Points on a hilly landscape, in no order, each with its height.
A climber steps from a point to the highest of its 6 nearest points, and stops where none of them is higher. Distance is the straight distance between rows; heights are no part of it.
(247) h=155: [-10   8  -7  15 -24  -1 -11 -28   1  14   0 -23  -6 -16   4  -8  49 -11
  -1  -8 -19]
(882) h=380: [ -7  -5  -1   3  27  -8 -11  41  16 -30 -24 -22  10  -9 -15  -1 -12 -24
 -43   4  -7]
(200) h=239: [  6  -7   8  -9   3 -17  16  30   3 -24  31  12  18   8  -3  10 -47  22
   0  19  19]
(276) h=269: [ -7   6  -3 -10  -8   2  -1  -2  -3   6 -11   9  -2   1   2   7  -5  -2
  -2  -8  -2]
(282) h=317: [  9   1   5  -9   6  14   9 -22 -11  16  11  15  -6   2  -5   5   0  12
  23  -2   8]
(854) h=430: [ -1   6   2  -4  -3   7   2 -20   0  21   0   5  -6  -5   3   1   7  12
  21  -9  -3]
(614) h=382: [ -4  -2   7 -11  -2  -1   8   6  -4  -6   3  14   6  14  -3   6 -13  -5
   2   1   7]
(19) h=238: [  4  -6  10  -9   9 -14  17  22  -5 -19  25   9  15  17 -10   9 -37  15
   3  15  17]
(575) h=461: [ -4   1  -4   8   9  -1 -10  22   7 -13 -25  -9   3  -6  -5  -1  -4 -24
 -32   5  -9]
(245) h=354: [  1   0 -11  10   4   2  -6  16   2 -10 -21 -16   6 -16  -1 -11   6 -27
 -28   0  -9]
(385) h=381: [-12 -13   6   0  16 -11  -4  36  10 -34 -14  -5   6  16  -2   1 -24   0
 -33  -2   2]
(833) h=347: [  0   5 -12   9  -3   3  -8  10   1  -5 -20 -10   3 -12   4  -8   4 -22
 -20   1 -16]
(66) h=364: [ -5  -5   8  -9   2 -11   9  24   0 -24  18   8  13  21  -3   6 -25   7
  -6   7  15]
(352) h=348: [ -6  -5  -7   9  10   2  -4  24   9 -15 -24 -17   9 -18  -9 -10   2 -37
 -33  -1 -11]
(659) h=375: [ -6   1  -1  -5  -8  -2  -2   7   2  -4 -11   4   2   5   0   5  -6  -4
 -12   1  -3]
(2) h=466: [  0   7  -1  -3  -6   5  -6 -24   1  23  -2  -1  -8  -8   6   1  18  12
  18 -14  -8]
(770) h=200: [ -1  11  -8  -2 -11   2  -5  -8   2   6 -14   0   0 -10   4   1   3  -5
  -6  -6 -10]
(345) h=376: [  6   4   3  -5   4   5  14 -13  -7   8   8  16   0   9  -7   3  -9   5
  20  -4  10]
(643) h=573: [ 12 -10   8 -14  11 -16  11  26   1 -14  36  11   9  10  -2  11 -51  24
  14  24  17]
(124) h=329: [ 10   0   7  -6   7   1  16 -10  -8   5  15  20   3  12  -6   7 -16   7
  20   9  12]
(663) h=197: [ 14  -3   8 -10   9 -17  16   7  -7  -9  30  12   7  15  -6  11 -35  14
  24  24  16]
(906) h=296: [ -4   8  -6  -7  -9   8  -1 -11   0  12  -7   9  -1  -7   4   6   2   4
   7  -9  -7]
(712) h=316: [ 23  -4   2   3  -3  12   0 -40 -12  21  16  10 -27   8   5 -12  22  32
  46   0  16]
(590) h=372: [ -2  -6  11  -8  -1  -5  12  18   1 -15  16   8  10  20  -6  10 -27   6
  -3  10  13]
(534) h=114: [ -5   6  -7   2 -14   1  -8  -7   1  12 -11  -2  -2 -12   5   5   9  -3
  -3  -5 -12]
(620) h=178: [ -3  12 -10  11 -17   4 -13 -18  -1  13  -5 -15   2 -16  10  -1  27  -1
   3  -7 -16]
(837) h=370: [  1   9   3  -8  -1   7   5 -16   2  15  -1  11  -3  -2   1   7   1  11
  13  -6   2]
(890) h=248: [ 12  -8  12  -7   9 -15  13  18   0 -16  33  11   8  16  -5  13 -38  18
  12  19  15]
(325) h=232: [ 11  -4   4  -5   8   7  15 -14 -13   7  16  16  -3  10  -8   1 -10  10
  29   9  16]
(163) h=374: [ 12  -1   1   1   7  10  -2 -33 -13  22  10   9 -22   4   4  -7  21  29
  40  -5  11]
(510) h=52: [-11  -2  -6  21 -10   7  -9 -11   7  13  -9 -26  -2 -25  17 -16  44 -20
 -18 -16 -12]
(336) h=635: [-12  -8   5  -3   4  -6  -1  25   7 -24  -8   4   9  20   2   5 -17  -3
 -24  -1   2]
(504) h=198: [ 11  -8  11  -9   8  -6  16   0  -9  -5  23  15   2  15  -9  10 -29   9
  21  19  14]
(113) h=338: [-1  6  0 -9 -2  9  7 -9 -2  8  0 16 -1  0  3  4 -8  3 12 -8 -1]
(792) h=538: [  0  13  -3   1  -7   2  -9 -24   5  25   2  -8  -8 -11  -1   3  31  11
  23  -8 -10]
(783) h=411: [  0  10  -2   3  -9   4  -9 -18   0  21  -2  -3  -8 -16   2   3  20  10
  13  -9 -12]
(121) h=233: [ -3   2  -8  14  -3   7  -5   8   4  -5 -18 -18   1 -21   7 -14  18 -30
 -27  -1  -9]
(372) h=371: [-13 -12   1   2  28 -10  -8  47  16 -35 -21 -18  11  -8 -16   3 -21 -17
 -45  -1 -10]
(889) h=70: [ -8   5  -8  21 -19   4 -14 -20   3  10  -3 -25   0 -21   9 -12  45 -13
  -9  -6 -13]
(310) h=193: [  4   7 -12   5  -9   5  -8   3   0   8 -19  -8  -1 -16   7  -6   8 -12
 -14  -3 -12]
(201) h=39: [ -9   3  -9  16 -12   5 -15 -13  -1  10  -9 -27   1 -23  12 -15  36 -15
 -18  -9 -12]
(824) h=285: [  1  -6  14  -6   5  -7  13  12  -4 -11  18  12  13  19 -11   7 -24   5
   6  10  14]
(607) h=350: [  4  -4  11  -9   4  -3  14  -1  -6   1  16  13   5  17  -7   4 -17   0
  12   7  11]
(172) h=135: [ -4   5 -13  17 -19   2 -13 -19  -1  19  -3 -21   0 -22   5  -6  40  -7
  -3  -4 -15]
(99) h=462: [ -4  -1  -7   5  -3  -3  -2  13   8 -12 -23  -2   1   1   0   1  -6 -20
 -20   2 -12]
(856) h=425: [  9   0   0  -3   3   8  -5 -34  -4  25   8   4 -21   0   5  -8  27  27
  42 -11   5]
(520) h=122: [ -9  -4  -7  16   0   8 -11  -5  -1   3 -14 -24   1 -28  12 -18  30 -28
 -28 -13  -7]
(327) h=443: [ 10   3   0  -2  -2  10  -1 -26  -4  22   6   7 -15  -1   3  -4  13  18
  29  -9   2]
(789) h=516: [  0   2   3 -11   1   2  12  -5  -6   3   7  15   0  13  -4   7 -12   4
  13   1  10]
(486) h=542: [ -8  -6   5  -3  -1  -4   0  22   3 -17  -8   7   5  18   0   9 -16  -6
 -16   0   1]
(273) h=189: [ -5   7  -8  13  -6   4  -7   2  -2   0 -17 -18   1 -22   9  -9  21 -22
 -28  -2 -11]
(108) h=517: [-10  -4  -3   0   7  -6  -9  28   8 -16 -20  -3   4   9   2   3 -15 -14
 -25   2  -4]
(316) h=334: [ 19  -4   0   0  -1   8  -5 -37 -10  21  10  10 -27  11   6 -11  32  30
  44  -6  10]
(616) h=418: [ -4  -3  -6   7  12  -3 -10  25  10 -21 -26 -16   8 -10  -6  -7  -3 -29
 -35   4 -10]
(492) h=473: [ -9  -3  -2   5  16  -9 -11  34  11 -27 -22 -11   4   6  -4  -1 -17 -18
 -29   4 -11]
(268) h=277: [-15 -12   0  -2  24 -10  -7  44  16 -37 -18  -7   6   4  -1   3 -27  -7
 -39   0  -3]
(348) h=136: [ 22  -5   9  -4   9  -3  16  -4  -9   1  26  13  -2  15  -4   4 -25  10
  27  20  16]
(85) h=426: [ -7  -6   0   2  22 -11  -9  36  17 -33 -20 -15   7  -3  -8   2 -18 -19
 -38   1  -5]
(527) h=431: [ -8  -1   4  -5  -2  -2   3   9   3  -6  -5  13   4  15  -4  11 -12  -6
  -6  -3   2]
(539) h=404: [ -2   2  -8   1  -8   1  -1   9   4  -2 -19  -1   2  -4   3  -1  -2 -15
 -16   0  -9]
(47) h=373: [ 11   3   4  -8   5  11   6 -26  -8  13  13  14 -11   4   2  -4   3  17
  25  -4   7]
(750) h=158: [ -2  11  -8   5 -15   5  -9  -8  -1  16  -6  -6  -4 -16   4  -3  16  -2
   0  -8 -17]
(637) h=291: [ -5  11  -7   9 -19   1 -15 -27   0  20  -2 -21  -3 -19   0  -4  48  -4
  10  -5 -11]
(771) h=470: [  5   4  -3   2  -1   1  -9 -37   1  28   3  -5 -20   0  -1  -6  31  17
  33 -10  -4]
(250) h=272: [  7  -5   8  -8   6  -4  18   0  -6  -1  18  18   3  16 -10   7 -22   4
  14  12  14]
(566) h=253: [ 21  -2   5  -8   9  11  10 -24 -18  15  15  18 -15   5   0  -6  -4  19
  33   1  13]
(578) h=67: [ -3   6 -13   6 -12   8  -9   1   0   5 -10 -15   1 -22  12  -7  20 -13
 -18   1 -14]
(182) h=356: [ -7   1   1  -8  -4   1   7  -4  -1   5  -4  19   2  10  -2   6 -10   2
   6  -4   2]
(94) h=344: [ -1  -6  13  -9   4  -4  15   6   0  -5  13  14  11  21  -5   8 -16   0
   6   9  13]
(272) h=326: [  0  -9  11  -7   3 -11  14  33   2 -28  22  10  14  17  -2   6 -31  14
 -16   5  17]
(611) h=133: [ 23  -4   4  -4   5   7  10 -21 -11  12  17  17 -11   7  -2  -6 -15  16
  35   9  16]
(253) h=463: [-10  -9   7  -7   4 -11   4  28   6 -29   4   8  10  19   0   7 -26   4
 -24   0  11]
(838) h=410: [ -3  13  -8   8 -14   4  -9 -20   1  22   1 -14  -6 -20   0   0  34   8
  13  -7 -10]
(709) h=42: [-13   3  -5  22 -16   4 -12 -18   3   9 -11 -26  -1 -20   9 -19  41 -18
 -16  -8 -10]
(726) h=480: [ -2   7  -5  -4  -3   9  -5 -26   0  23  -2   1 -14  -8   2   1  20  15
  27 -11  -4]
(212) h=519: [-10  -1   8 -10   0  -2  11  15  -2 -10   9  11  11  20  -6   7 -18   0
  -9   0   9]
(96) h=514: [-10  -6   4  -1   9 -10  -4  30   8 -23 -15  -5   0  14   0   3 -21 -11
 -27   0  -4]
(95) h=219: [ 28  -4   3  -3  -1  12   7 -29 -19  17  18  18 -20   6   4  -7   3  27
  36   2  14]
(901) h=363: [-10 -12  13  -7   6 -12   7  34   6 -30  11   7  15  18  -2   9 -30  10
 -19   9  14]
(701) h=17: [ -2  10 -10  12 -16   4 -12 -10  -2   8  -8 -15   3 -22   9 -11  28  -7
 -13  -5 -16]
(862) h=476: [  0   7  -8   7 -10  -1 -11 -28   7  28   2 -13 -10 -16  -1  -1  41   6
  24 -10 -13]

Two climbers start at each pair of points below. Name the first point that both come to, or write -.
(201) and (701): (792)
(47) and (837): (726)
(520) and (833): (108)
(310) and (578): (99)
(616) and (770): (108)

For each start below, name the point where the climber stops.
(273): (336)
(276): (336)
(372): (336)
